Each row is a point on a tangle of strands that fork, close into loops and nearly touch. The rows are in no order.
Points whose rows are less than 107 apart are linked; no others are. Some points are linked to none.
J200: [-11  -3   3  -9  15  -6  30 -20  -6   7  11  22   0  16   1   8 -17  11
 -17   7 -13  14  -1 -25  17   2 -16 -17 -30  24 -44 -11 -27  28  10  39
  37 -41]
J714: [-21 -14   1  23 -56  11 -46  -7  -2 -25   8   6   0 -24   0   1   2   3
  -2  14  -1 -18 -30 -13  -8  29   9  10   0  24 -28   4  13 -43 -22  -4
   5   5]
J233: [-32  30   3   2   9 -16  29  -8  -7  -4 -15  17  24   0  11  15   8  18
  -4  -9 -27 -19  51  15 -31 -14  -7 -49   4 -17  -1  -6  34 -10  19  -2
 -11  11]
J640: [ -8   5  -6  33 -41   0 -31 -26 -13 -23  17   2 -28  -7  28 -26  -7  -8
 -17   8  21  19 -17 -11 -28  47  39   0   4  -1 -11  13 -15 -45 -35 -25
 -50  14]
J720: [  0  35   0 -18  12  -4  32  -3   6  18  24  -4 -22   3  -1  23 -24   3
 -23  29   2  14  22 -16  20   0 -19 -15 -31  18 -34 -31 -30  37  -4  14
  27 -70]
J98: [ 15 -11 -30 -23 -29  52 -30 -22  21  -5 -22 -42 -20 -10  -3  -4  25   4
  13   6  42   6 -32  11  -5  32  -8   7  19  38   1  -3 -29   1 -10 -19
  25  -5]
J635: [-34  -1 -35   8 -15 -11 -50   8   5   4  -8 -32 -46  16  17 -14 -21   3
 -21 -13  21   6   6  -6 -18  19   8  -6  -3   2  53  27 -19  -8 -35 -58
 -38 -13]
J889: [-31  31  18 -14   1  43  38 -22   1  10  -2   3 -19   3 -15   5   5  11
  17  11  39  21  28 -31 -34 -37 -12  25   1 -24   9  -3  33 -21  38 -15
   7  23]
J943: [ -1 -10 -19  -9   3 -24  11  32 -60 -12  -3 -22  32  16  38 -13  -2 -31
  31 -25  -9 -18  18  -9  15  -5  -2 -23  -3  -4  12  17 -30 -19  16  -8
  12 -20]
J399: [-17 -23 -29   2 -12  15 -11   5 -20  -7  -3  -5  -8 -24  21 -17  -1  22
  15 -13  25   3  -3 -30  -6   4   9  14  38  22 -24  -2  -1  -5  30  10
 -16   7]
J903: [-19  -9 -30 -15   5  -7  18  44 -30   2   6  -4  14   1  42  10 -10 -20
  13  12 -18 -15  32 -13   2  -9 -13 -24 -18   8   0  -8 -17  -3  14  -9
  10 -43]
J294: [ 29   2  15  -2  -7  35  10  -3  54 -14  -7  13  19 -10 -19 -10  27  31
   4   7   6   4 -12  30  35 -11 -17  26   5   1   1 -11  12  16   9  54
   5  14]
J39: [  9   2  37  -2 -13   7 -18 -13  -2   1  30  65 -11   3 -27   8 -13 -13
  -6  23  -9  12   0  21  -3  -5  14  24  43 -17   8 -24   0  31 -10  27
 -41  47]
J707: [ 16  -5  10 -12 -14  30  -2 -29 -22  -8 -18  22 -11  -2 -17 -25  33  -5
  13  -6  18  10 -20   3 -19  -1  11  35  31  -1 -14  -1  15 -16  -1  35
 -19  63]
J888: [ 20  -8  38 -46  14   3   6   4  -5   0 -16  30  40  15  20   0  30 -16
  35 -22 -22  -7   6  35  -9  10   3  22  16 -23   8 -15 -31  38  16  37
  27  31]
J63: [ 10 -14  12 -22  51 -34  -7  30  -8  43   2  -9 -15  -2  17 -34   6 -21
  14 -57  52   7 -25 -38   5   1  -9  29  11   8  19  -8  40   7  -2  -5
  12 -12]
J158: [ -7  21   3   4  29 -21  10  32  24   0  -7  -3   5   3  -5  22  -2 -11
  20  26 -11  -6  31   4   3 -22 -12  11 -29 -20  27 -15   6   8  15 -21
   8 -43]
J709: [ 34  -2  14  33 -24 -15 -14  14  35 -13  -1  24  32   8   9 -17  25   1
  -1  10 -37 -33  -8  38  51  16  14  14  16 -18   2  20  19  25 -23  26
   8   1]
J210: [-42 -17 -16 -31 -13  29  -5 -38 -20  35  15  12 -42  37  18 -18 -26  -4
 -11   0  44  35   2 -24 -25  12 -14  13  13  28  -6  -7  -5 -18   9 -13
 -12 -33]
J967: [ 14 -14  -4  -2  36  -7  17  12   7  43  -2  -7 -24  12  -5 -23   3   6
  12 -59  55   3  -3 -38  -5 -11  -6  24  12  -9   7  -4  35   0  25  12
   3   9]
J448: [ 31   7   9 -11   1   4  26   5  35 -24 -20 -26  13   4   0   5   4  32
  -8  -9  20 -25 -20   8   2 -20  -9 -52 -64   6 -38 -19 -23   9  20  -3
  34  23]
J857: [ 26 -16  20  32 -12 -43   4   9   4 -13  20  26  27 -10   9 -24  15  -4
  -5  11 -37 -39 -18  -4  45  32  27  11  33  -2 -24  11  16   1 -19  39
   7 -17]
J700: [-27   3  11  13 -13  -6  20  -6 -15  -6 -11  12  28 -33  29  33 -14  11
 -30  17 -30 -48  13  17 -27  -3  -2 -66 -15  20 -44   6  -2 -31 -10  -4
  -4   8]
J324: [-36  -8 -43 -41   5   6   2 -11 -27  27  14 -13 -31  26  27 -15 -24 -13
  -1  -9  30  19  26 -24   4  25 -21   5  12  25  22  -5 -18  -3   4 -23
 -16 -52]
J134: [ 39 -35 -30 -33  10  -1   7 -10  -1  16   2 -19 -22  43   7 -25 -14  -2
   0 -21  22  14  -5  -3  35  -8 -10  -1  -1   2   9 -14 -40  61  36  -3
  -2   4]
J315: [-25  13 -16  40 -25 -27 -10 -23 -24 -32  12   5 -17 -11  37 -17  -7  -1
 -34  11 -11  12  24   0 -23  29  19 -15  -7 -14   9  29   3 -35 -43 -20
 -52 -22]
J318: [ 38   5  13  30   6   7   6 -20   9   1 -13 -24   6  17 -27   6  35   7
   5 -19 -19  17  -5  19 -14 -12  12   0  -6 -28  14  28  28  -5  -9   6
  -9  20]
J695: [ -4  -5   3  32  15 -20  -3   2  32  20  10   6  -1 -11 -45  -7 -15  21
 -21   9 -12 -11 -28 -14  46   5  -4  27 -14  13 -16  12  37  -2 -10   8
   7 -42]
J962: [  5 -32 -21  10 -13 -18 -22 -11 -47  11  -2 -27 -27  16  17 -24  14 -21
  10 -32  32  -2 -31 -30  33  43  18 -26  14  35  12  24 -13  -7 -23  -1
  -7 -25]
J529: [ 24   3 -17 -11  -1  37  11  -7  16  15 -18 -44 -29  14 -13  11  21 -29
  34   8  49  29 -14 -10  -7   4  -5  36  -1  -6  38 -29   2   0  -2 -38
  18 -13]
J144: [ 12 -13 -17   4   8 -17  26 -23 -38  -2 -12 -12  11  15  23   1   9   6
 -22  13 -18 -10 -10   1  -3   1  -7 -57 -38  21 -22  24 -12 -17  -2   9
  38 -34]
J254: [-22  24  25  10  47 -18  22  28  21  -2  -5   1  39 -15 -12  24  21  -6
  32   0 -27  -5  30   0 -15 -19  -7  14  -1 -26  28  -4  21 -10  18  -5
   8 -29]
J362: [-39  27  11  11  10  19  -3   0  39 -12  30 -14   5 -28 -36   5 -23  50
 -30  -7  13   7  -7 -27  -4 -14 -18   3 -14   2 -19  -7  16  -7  37   1
 -19   3]
J271: [-10   0 -17  35  50 -41 -28   8  18   8 -14 -28 -40 -24 -37 -23 -18  10
 -24 -15  -4 -12 -11 -20  34   9  15   1  12  13  20  14  35  -6 -45 -26
 -15 -21]
J253: [ -6   9  24 -16  -2 -19   9  14 -15  14  -2  37  34  26   4  36  13 -29
  11   6 -58 -15  28  43 -20  -5  18 -35   0 -13   2 -11  -8  25  -9   4
  25  -4]
J312: [ 35  19  -5   2  37   6  37  -2 -11   1 -14 -12  26  14  15  19  15  -2
  -2 -11 -30  21  24  36 -13  -7  -2 -27 -25   1   3  11 -16  13   5  13
  -1  -3]
J530: [ 31  25  31  -7  -6  31  18 -18  53   9 -15   8  19  -3 -45  17  35  -6
  19  13  12   7   2  18  36 -18 -24  33   2 -10  17 -21  25  15   2  28
  14   9]
J537: [-36   3  16  33   8 -42 -45  30  13  -5 -18  -1 -54  -1 -20 -18 -34  14
   9  -4  27  -2  -8   1   0 -29   0  13 -15  -5  46   1  51 -21 -42 -44
   0  22]
J5: [-18 -24  -1 -29 -31  26  -4 -19 -35  18  -2  26 -24  38  24 -14  -1 -15
  20  17  29  19 -16 -10 -12   2  -3  19  -3  20  -6  -2  -9 -18  17  -3
  20  -1]
J668: [-36  -9 -17  23 -28  10 -19   1 -12 -20   6 -34   5 -18  24 -20   4  -1
 -19   1  -7 -13 -32 -11 -18  39   0 -22  -7  25 -39  31 -13 -31 -11 -18
  16 -19]
J953: [ 23  15  17  -6 -14  14  14 -16 -21 -31 -18  16  12   5 -10  18  28  20
   1  -8 -22  -6   1  21 -14 -13  22 -29  -9  -3 -13   2  11  -6   4  29
  17  68]
J729: [-28   5  -5  39  39 -54 -42  13   5  -5 -24  -4 -62 -15 -18 -22 -29  -5
 -17  -2  -3  14  -3  -1  16   6  11   4  -1   3  49   6  35 -14 -65 -27
 -21 -18]
J948: [ 21 -22 -18   4   2 -13 -27  -3  -3  26  24   2 -32  11  -7 -19 -13  -6
 -24  -1   6  19 -19  -1  13   9  13  16  -9   1  -3  22  -8  27 -16  -1
 -24 -28]
J232: [ 14 -18  35  11  37   0   5  11 -11  15  -6  17  44 -14   4   9   9 -42
  16 -13 -26  -7 -11  10   5  17  -3  41  33   1   3  -1  -4   7 -17  36
  -2 -31]
J165: [  6  12  17 -26  -2  21  10  -3 -14  -4  23  61 -11  19   3  12 -29   8
 -12   9 -28  17   9   7   0 -10   3   9  35 -17 -25 -22 -18  42   4  52
 -16  30]
J942: [ 25  36  42  -9   8  25  23 -18  26   8  24  14  13  11 -65  38  10   4
   8  25 -14  15  -4  25   9 -18 -11   8 -13 -10  15 -17  17  18  11  17
   7  20]
J471: [-19  -2   9 -29   9 -11  17  11 -26  18   2  35  28  10  24  15   2 -26
  13  16 -23 -15  29  16 -21  -4  -6   3   6  -9  -4 -10 -21  -1   7  11
  27 -27]
J60: [ 28 -15  23   8 -11 -11   0  -6  -2  -4   0  13  26  24 -16   2  26   9
   2   3 -10 -10   3  21  -2 -11   4  -7 -10 -17  -7   9  18  -2  14   8
   5  17]
J173: [-48  -8   7  18  17 -50 -40  50  21  15 -11  31 -42  -5  -7 -29 -42  -2
  14   3  17 -14   0   1  14 -15   0  32  10   1  28 -23  56 -11 -35 -35
   9  18]
J533: [ 16 -12  -1  13  -7   7 -14 -15  22  24  21  14  -9   4 -42  -2  -6   2
 -24  25 -11  10 -23  -1  27   3 -13  24 -18  -3  -8   9   5  20 -11  11
   4 -37]
J358: [  4 -17  15  -4  41 -34 -25  35  19  37  -7   9  -6  -4  -9 -13  -5 -33
  11 -15  12   1 -28  -1   5   7  -1  35   1  -6  37   1  33  -3 -18  -9
  -3 -23]
J569: [ 31  -3   4  19  -1  -4 -10  18  57  -9 -15  -7  39  -5 -11 -15  24  17
   2  10 -28 -25 -17  33  62   4 -14   6  -4  -6   4  13  22  19   2  32
  19  -4]
J590: [ -9   1  36 -36 -36  32  -2  -4  -4  -5  29  10   1  -9 -33   9 -29   8
 -33  18  -2  16 -34   9 -38  -4 -24 -23 -27   8 -30 -16 -29   6   6  13
  -7  49]
J103: [-23 -42 -41 -51  -1 -26  -1   4 -28  28  14 -14 -20  34  11 -23 -17 -15
   9 -31  33   3  19 -33  29   0 -20 -11   1  27  20  -3 -35  20  12 -11
   0 -39]
J282: [-15  17  26  27 -51  -7 -29  -3   4 -46  25 -10  21 -29 -16   6  -7  18
 -17  24  -7 -19  -5   6 -32  -2  21 -26   4 -14   8  13  17 -34   0 -21
 -23  56]
J787: [ -5  21  10 -38  16  23  32   2  13  13  36  51 -13  32  -4  27 -45  18
 -28  12 -33  26  17   6  -5 -21 -18  -4  -5 -24 -17 -30 -20  35  10  35
   3   8]
J557: [-35  39  16 -30  11  31  32  -1   1 -17   7  33  15  -9 -16  23   4  54
   1   5 -12   3   9  -3 -11 -34  -6 -31   9  10 -27 -20  19  -3  31  20
 -20  45]
J883: [ 24 -16 -22 -29  -6  26  -3 -16  22   5   3  -9 -17  16 -11  -5 -11  17
 -21   0  13  17 -23  -3  24   5  -6   8  -5   8 -34 -14 -40  56  16  24
  12   4]
J500: [ 12  -1   1  38 -11 -39 -18   3   3 -12  26   0   5  -3   1 -19 -18  12
 -24   5 -50 -27   8 -15  27  21  22  -9   3  -9 -23  28   7 -21 -30   7
  -4 -19]
J692: [-17  -8  -4  19  13  -5 -31   9  54   0   4  -2  -9 -25 -38 -10 -30  43
 -24 -11   3  -5 -18 -22  24   6   8  27   2   4 -21  -2  19   4   2  -4
 -20   1]
J169: [ 17  14  20 -24  -8  37  21  -9  -2  -9 -28  16  12   7 -33   0  39  11
  18 -12  -8   0   7  21  -9 -24   4  17  18  -4  -1  -5  17   0  -4  36
   8  77]
J396: [ -9  20   3 -42 -21  29  32 -34 -53   8 -23  21 -18  23  16  12   7  -8
   0   6  -8  28 -12  32 -34   1   4 -10 -24   7  -9  13  -8 -21  15  -2
  34  49]
J78: [ 11 -22 -22  -8 -16  10 -39 -25 -29  23   8 -12 -36   4  15   2  13 -15
  17 -32  39   1 -34 -20  21  52   4  -4  38  44   7  16 -25  11 -22  -8
 -15 -18]
J744: [-27  25 -27  31 -14  20  -9 -24 -39 -23   1 -13 -10 -12  41   6 -22 -22
 -33   2 -13  34   7  14 -41  25  -5 -28  -5   0  -8  30 -31 -11 -30 -17
 -30 -12]
J976: [ 14   9  11 -60 -26  38  27 -43 -21  -3  -3  19 -17  16 -16  14   9  -4
  -8  24  -4  24 -32  13 -17 -11 -19  10 -28  17 -29 -18 -16 -18   4  16
  40  56]
J251: [-41  45  -6 -27   6  13  44  -9   7  -5  -8   8  -1 -18  19  41 -24   6
 -11  37   8   5  37   4 -38 -22 -32 -24 -43  12 -10 -28  -8  -6  13 -29
 -15  -5]
J856: [-27  35  -7  -2   7  -4  27   5  27  -7  -3 -28  11 -23   3  34 -12  17
 -22  14   3   0  30   1 -42 -22 -28 -42 -56 -11  -2  -9   5 -24  10 -29
   1  -8]
J826: [ -7 -10   4  27   2 -56 -43  33   6   2   7  22 -37  -5  20 -38 -16   0
  11  -9  16 -17 -16  -2  19  13  33  23  17  11   7 -18  31 -16 -30 -27
 -11   6]
J513: [ 34  -6  10  30  18  22  18 -47 -25   5  -1 -24  -1   9 -20  -1  28  -4
  -2 -26   6  38  -6   0 -19   6   6  17  -6 -12   4  34  30 -24  -9   7
  13   4]
J231: [-37  39  15 -10  24  11  43  -5 -14 -16 -16  34  28  11  13  16  10  32
  13 -21 -22  -8  35   5 -24 -23   4 -44  23   0 -24  -7  22  -3  29  30
 -14  46]
J592: [ -6 -21 -11  11   2  -7   2 -17 -23 -32  -2   5  24  -7  27 -17   9  24
  -7 -15   3 -11  -5 -31  17  13   9  -9  19  22 -37   6 -20  -3  24  37
   4  26]
J140: [ 35  -2   0   0  40  15  22  27  23   7  -4 -12  23  18   7  -3   5   8
  22 -30   0   9   5  11  23 -15   5  24  13 -24  16  -3   7  23  26  19
 -15  -1]
J638: [-15  11 -20 -15  10   9   0  19   3  -1  11  17   6   4  28  14 -30  37
 -21   6 -15   3  41  12 -21 -32  -7 -15 -14 -16  -8 -10 -20  21  29  11
 -36   8]
J280: [-22  11  49 -44  18   9  15  -8  16  29   2  44  23  35 -17  16   7 -18
  25  -7   8  -1  24   0 -25 -17  -3  27  27 -35  16 -41  24   6  28   1
   0  32]
J357: [ 26 -11 -24   5   1 -22 -19  25   9   3   0 -51 -12   4 -15 -16   3  13
  -5  -4  -3 -12   8  -1  14 -11   7  -6 -24 -11   9  33  -1  -9   7 -33
  12 -20]
J211: [  9  27 -21  12  24   6  42 -19 -50  -1 -25 -17  13  -3  31  19   4 -24
  -3 -14 -28  24  27  32 -21  -3  -5 -22   4   2  17  22  -7  -4   6  -8
  -5  -7]
J390: [ 12  11   8  14  47   3  21  45  15 -13 -11 -14  49  -6  14  -3  17  17
  35 -32 -12 -10  15  -7   7 -10  -1  19  29 -22  18  -1  17  -7  34   6
  -2  -7]
J278: [ 17  -1   6  38 -57  -6 -47  18  34 -33  12  -7   6 -34 -12  17 -12   5
 -17  35 -22 -35 -19  25   2  -8  10 -15  -4 -20   7   3 -10   2 -17 -15
 -25  50]
J455: [  9 -17 -30  20 -12 -24 -30  57   7   1  -1   5 -26 -18  10   2 -31 -18
   1  22  -6 -19   6   8  19  -7  28  24  19 -16  18   1 -19  28 -20 -16
 -20  -7]
J61: [ -2  14 -22   3  11 -20   2  47  22   6 -19 -37   0   9 -28  -9   7  -4
  22  15   6 -28   1 -12  25 -21   3  17 -26  -8  30   5   7 -17   5 -24
  22 -42]
J29: [ 39 -24 -13  14   0 -10 -31   5   9  40  25  16 -44  -5   5  -6 -22 -15
 -24  -9  18  18 -25   3  22  21  17  21  34  -8  -7   4   2  55 -31  19
 -36 -15]
J188: [  3   2  10  36 -27   2  -5  -7  -5 -31   7  -8  21 -43  27  22  -6  -2
 -26  21 -36 -24 -14  12 -25   7  23 -53  -5   2 -43   2 -17 -18 -22  -5
  -5  30]
J653: [  4 -43 -16 -30  10 -25   0  13 -24   5  13  13  -1  33  27 -28 -16 -17
   7 -19  20  -2  10 -22  31  -8 -11   4  -4   8   6  -4 -36  27  38  14
  13 -12]
J940: [-17  33  26 -25  12  29  19   7  33 -19  29  20  20  -5 -19  14 -19  57
 -12   9   6   2  -8 -13  -6 -30 -16 -19 -12   2 -27 -32   4  12  39  19
 -19  23]
J285: [ -3 -17 -26 -30 -44  64 -34 -18  37 -11  -5 -30 -16 -34 -16 -17   7  -5
 -10  17  21   9 -42 -11 -18  17 -13  13  24  20 -31 -15 -38  10 -12  -5
  -6  23]
J424: [ 32  -1 -18   8 -12  30 -10  17  31 -11 -33 -36  -9 -10 -10  25  18 -23
  39  25  13   7   3  12  -7 -20  -5  17  -9 -13  49  -9   5   0  10 -47
  12   4]
J817: [-31   2  38  30  27 -25  11   3  23   7 -13  11  23 -11 -34  16  20 -15
  34   3 -11 -17  17 -15 -15  -8  -3  18   7 -25  44   6  48 -31  -7 -22
  21 -25]
J795: [-35  37  -1 -34  10  -6  50  -8 -10  -5 -29  34  20  -4  24  38  -9   4
  -5  22 -16 -15  53  29 -33 -30 -28 -48 -16   6  -9 -22  16   1  14 -15
   0  -3]
J349: [  8 -20  13 -11   1   6   0  -6  -5  12   0  43  -9  15   4  -5   6 -12
  18   3  16  18  -2  14  -9  -6   6  47  32  -9   2 -26  20  -4  -3  21
 -25  40]
J836: [ 15 -16   4   2  37  -8  24   4   5   2   1  -6  28   2  -9 -12  15   2
  17 -18   6  -8 -14 -24  49  17 -13  13   3  22 -11  -9  -8   8  25  34
  30 -52]
J313: [ 36 -19 -18   9  21  -5  -9  22  -1  14 -12 -20  -9   5  13  -5   8 -18
  22 -26  11  12   7  10  11 -16  15  26  18 -10  26  -1   2  16  12 -11
 -40   5]
J13: [ 27 -32  -3   0  -3 -14  20   5 -59 -10 -13 -33  27  20  29 -13  13 -34
  38 -37  14  -5  -8  -6  24  -1   1 -15   1  13  14  25 -29   5  17   6
  17  15]
J520: [ 34 -18  13 -44   9  17  19   8  17  -6  -9  25  29  18  17 -15   8 -14
  20 -11   2  -6  -6  25  35  -2 -19  27  20  -6   5 -35 -25  40  16  47
  31  30]
J82: [  2 -11  20  -4  39 -10  12  16  10  11  12  30  36  -1   2  -1  -7  -7
  19   1 -23  -7 -15  -1  22  20 -21  39  17   3  -2 -14 -15  15  -3  42
  23 -56]
J382: [-10   4  35  -5   1 -36 -26  26  -1  25   9  49  27  23  -8  11  -4 -30
   0   7 -57 -10  36  37  -9   2  14  -9  18 -46   7  -5 -16  35 -26   6
 -10 -11]
J238: [  0 -22   0  16  22 -11  11 -11  -6 -16  16  35  14  22  16 -12  -5  28
 -18  -9 -17  -6  -2  -7  20  -7 -10 -15 -10  17 -36  -2 -18  24  18  45
  23   4]
J906: [ 20  20  -7 -20  21   6  30 -13 -17  10  -9 -65   1   7 -17  22  32 -15
  28 -14  33  16  -1 -12  19  10  -3  -3 -18  10  -2 -10 -23  16  27  -7
  32 -39]
J599: [ 40 -17 -25 -24 -19  36   3 -10  14  22 -26 -38 -15  -3  -9 -14  32 -19
  29 -10  43  18 -20   2  26   9 -17  25   8  26  20 -24 -12  13   5  -1
  25  -4]
J872: [ 25 -24  -1 -32 -27  37   1 -43 -30 -13 -10  24 -30  14  -6 -11   4 -10
  -9  13   2  22 -28  17  -3   1   4  33   4  14 -26  -9 -16   5  -6  31
  13  52]
J262: [ -5   5 -31  -1  24   7   2  -8  12  26  -6 -30 -23   0  -4  -4  -2  15
   4 -36  51  28  12 -35 -15  -1  -8   8  10   3  11   5  15  -5  18 -27
 -12 -20]
J332: [-18   5  27  20 -20 -49 -12 -18 -15   1  10  32  17  15  -7  -1  18 -32
   5   8 -26 -20  21  22 -14  19  30  -4  14 -28  22  17  24 -21 -28  -4
 -12  -1]
J330: [ 12  23 -18   3  15   7  16  19  17   5   7 -15  -4 -11 -11  35  -9 -12
  -1  44 -18  11   9   0  13 -12 -11   0 -28  -3 -16 -18 -16  22   6 -15
  17 -49]
J572: [ -7 -12   0  -3 -11   5 -13 -14 -13  20  -5  12 -24  36  -6 -14  13 -18
   4  11  14  12 -14   1 -18   5   7  24 -13   5  12  21  21 -35  -4 -13
  16 -32]
J458: [ 38 -12 -23  -8 -13  29  -3 -27  40 -11 -10 -33  14 -19  -6 -16  12  22
 -14  -7  27   8 -34   4  43  14 -20  -1  -4  14 -24   2 -44  52   3  31
  17  15]
J35: [-55   3  46  14   4 -38 -19  -7 -15   5  -9  36  17   6 -11   1  14 -38
  22   0 -19 -20  12   6 -28   4   6   8  11 -14  45   8  44 -38 -34 -24
   8 -22]
J769: [ 27  11 -21 -34  11  26  25   9 -11  -4 -18 -46 -17  -2  10  23   3  -1
  12   8  19   4   3   4   8  -9  -7 -23 -24  11 -13 -23 -37  15  35 -28
  32   1]
J547: [-14  -3  13   5 -30  15 -12 -13  -3  -2  38  10   1 -18 -17   2 -27   8
 -45  10 -13  17 -12   1 -30   2 -12 -12 -18  -1 -24  13 -17  -8  -1   7
 -23  15]
J661: [ -3 -19  20   0  10 -22 -15   8  20  27  12  48 -16   0  -7  -3 -13 -18
   6   9   8   4  -8   0   2 -11  -9  52  21  -6  14 -28  35   8  -8  -1
 -21   0]
J76: [ -1   8  28  22 -38 -52  -1  -7 -11 -14  13   2  15  16  -7  -7  19  -5
   6   4 -22 -37  42  20 -13   8  48 -46  -2 -34  13  17  37 -34 -14 -19
   1  16]
J950: [ -2  -4  17  41  -3  23  10 -19 -34  14 -16  -1  -7  28  -3  -6  37 -18
  17  -9  20  16 -18 -13 -24   9   9   8   0   3  16  32  37 -48 -25 -10
  14 -24]
J550: [ -4 -13   2  35 -39 -29 -29  -1   3 -23   7  15 -31 -13  12 -31  12  18
   9   1  20 -25 -28 -21  16  35  29  12  17  13 -11   0  32 -47 -26  -2
  -1  15]
J450: [ 24  -2  -6   2  22  10  36  -9   4  -4 -16 -36  22   3 -10  -3  30  18
  14 -29  27   1  -6 -24  27   6  -5  -4 -13  15 -14  -7  -2  15  34  30
  43 -18]
J882: [-28  -1  12  25 -45   7 -36 -30 -18  -4  32  14 -25  -5   1 -18 -27   5
 -32   8  18  21 -20  -7 -33  17  18   1  -3  -8 -24  24 -13 -18 -23  -2
 -46  23]
J435: [ -3  13 -30  -3 -12  29  11  30   2 -12 -26 -46  -4  -2  12  26   7  -3
  31  24  14   1   5  -3 -20 -22  -2 -12 -23 -11  17  -7 -11 -16  25 -54
  26 -10]
J49: [ 17 -30 -24   2  -4  -8   5 -16 -52   2   1 -25  -3  11   2 -11   1 -26
  12 -29   3  13 -11  -8  39  21  14 -34   0  29   5  19 -54  17   1   5
   2  -7]
J524: [ -6   8 -31  14  33 -33 -19   6  24  11 -10 -65 -23 -11 -41 -31  -9  22
 -21 -24  10  -7   4 -24  17   4   8 -16  -9   3  20  36   7 -13 -15 -33
  -6 -30]
J651: [-29  -3 -33 -21   0  34   2   8  -6 -10   1 -18  -8 -34  21  10 -15  14
  -2   9   2   6   6 -30 -12   7  -2  -5  23  31 -42 -18 -34  10  28  -6
  -8   0]
J443: [-14  -3  -8   3  -9 -18  22  -4 -27  -1 -12  19  16  -6  29  17 -10   0
 -28  16 -28 -35   6   3 -10   8 -14 -56 -35  15 -34  13 -19 -22 -21   2
  22 -36]
J514: [ 15 -18 -30   0  -2  -4 -17   3 -28   9  19 -13 -18  -2   7   3 -13  -6
 -18 -12 -11  17  11 -11   4  19  15  -6   4   7  -6  35 -48  27 -18  13
 -12 -30]
J532: [  4   9  27  27 -55 -36 -21  -5  13 -35  33  -4  29 -17 -18  18  17  19
 -18  15 -34 -43  12   9  -6  13  36 -46  16 -11   5   1  35 -34 -10 -24
   6  38]
J791: [ 18   6 -28  38 -18  -2  -8  14 -16 -37  -5 -35  13 -36  37   2  -3  15
 -14  13 -17 -21  10   1  -6  12  29 -27   4 -14 -22  20 -20 -15  -4 -22
 -26  26]
J972: [  6 -11  -7  43 -26  -8 -43  29  32  -9   6  -1 -20 -22 -15   7 -29  -4
 -11  24 -10 -20 -12   8   6  -6  11  21 -10 -24  20  13  -3   8 -16 -36
 -16   5]
J869: [-28  15 -49 -11   4  17  20  21 -30   3  11  -9   4 -31  36  24 -34  -1
  -9   8 -10   0  33 -18  -2   7 -13 -25  15  24 -15  -7 -34  15  11 -12
  -3 -47]
J121: [ 32 -45  13 -26  10 -14  -2  20  -7   1  -7   9  36  17  24 -24   3 -23
  29 -22  15 -17 -24   6  51  -2 -17  25  13   3  18  -9 -30  38  11  26
  20  -6]
J808: [ -9  31 -17  21  10  27  16 -33 -44  -5 -20 -12  -2 -19  28  25   6 -19
 -13  -3 -20  49  15  18 -39   7   4 -14   9   6   6  31 -15  -9  -7 -17
 -29  17]
J858: [  1  -5  40 -50  24  -4  -7   6  11  20  -1  32  47  15  17   2  22 -19
  38 -20  -7 -14  -1  14 -17 -10   9  39  33 -34  26 -28  -2  20   8   9
   6  11]
J112: [  7  24  -2   2  19  -3  22   9  33  -7  -1 -47  13 -11  -3  12   1  33
 -25 -12  11 -10   4  -6 -24 -13 -16 -61 -64   3 -38   1  -7 -14  18 -12
  12 -21]
J671: [-24  27  48 -20  24  21  24 -11  19   5   4  24   7  12 -40  24  13   6
  27  -1   9  20  12 -16 -21 -31  -3  34  25 -20  23 -32  41  -6  30   7
  -3  36]
J884: [ 22  -2  12   7 -61  21 -47  -7  29 -19   3  10   6 -41 -26   1  13   9
  -8  32   3 -15 -13  18   6 -20  -9  15  11  -8  20  -1   1  -3 -21   3
 -29  56]
J244: [  8  -6 -15  24  24 -27 -25  57  -2  11 -10  -6 -25 -23  40   3 -26 -34
  24 -10   7   0   4  -3   5  -3  23  27  32 -14  46  -5   0  14 -19 -27
 -45   3]
J323: [ 14  -7 -12 -22 -36  51 -25 -13  33  -4  -6   1  -3 -22 -17   4   4   3
  -6  42  12  11 -24   6  -6 -12 -18  36   3   0  -7 -23  -9   9 -14  -1
 -11  40]
J916: [-44  13 -14   8   2  17   5 -10  12   6   2   0 -25  -5   0 -11  -8  15
   5 -11  39  19  18 -39 -39 -24 -10  17   3   0  19   2  36 -29  28 -24
 -14   1]
J100: [  3  -6  -1   2 -15  20   8 -31 -21 -16 -15 -34   5 -16   9  -2  21  11
 -14   3  -1   2 -32   4 -24  23  -5 -36 -26  27 -44  25 -15 -23  -1  -2
  38  -3]
J960: [ -9  16  -4  21  13 -30   4  -7   9 -19  18 -32   9   2 -38 -25  -8  22
 -42  -3 -27  -9  34  -5   2  -8 -17 -15 -41 -15  17  34  34 -30 -18 -12
 -12 -28]
J708: [-34   8  -1  41 -20 -45 -27  -2  -7 -31  18  -8  -9 -15  10 -12 -21   8
 -28  13 -34 -25  27 -12   8  27  16 -18  -7   4   8  41  23 -53 -41 -16
 -12 -14]

A piece is two or more points that can be reached from each other along the links. Count, over all rows, the pieces, the separate loops (a circle has one, a figure eight two, a Y none), the forks (points with three links) and the tips (points with one).
pieces -> 3
loops -> 2
forks -> 10
tips -> 12

How many points has the smallest loop of links through each point below? Write - if it is on no loop.
J254 -> 14
J520 -> 27
J253 -> -

A fork is a point with three links, a tip a point with one. Leave the first point through the second and follow the links. Name the first fork or tip that comes.
J707, J169 -> J653
J324, J210 -> J707
J232, J82 -> J278
J729, J537 -> J791
J100, J668 -> J158

Name the points in between on the shortest way along the links from the first point to the second, in order.
J972, J253 -> J455 > J244 > J313 > J140 > J390 > J254 > J158 > J330 > J720 > J200 > J238 > J592 > J399 > J651 > J869 > J903 > J471
J883, J262 -> J134 > J653 > J121 > J520 > J888 > J858 > J280 > J671 > J889 > J916
J173, J532 -> J537 > J729 > J271 > J524 > J357 > J61 > J158 > J254 > J817 > J35 > J332 > J76
J232, J529 -> J82 > J836 > J450 > J906 > J769 > J435 > J424
J312, J857 -> J211 > J808 > J744 > J315 > J708 > J500
J787, J520 -> J165 > J39 > J349 > J661 > J358 > J63 > J967 > J262 > J916 > J889 > J671 > J280 > J858 > J888
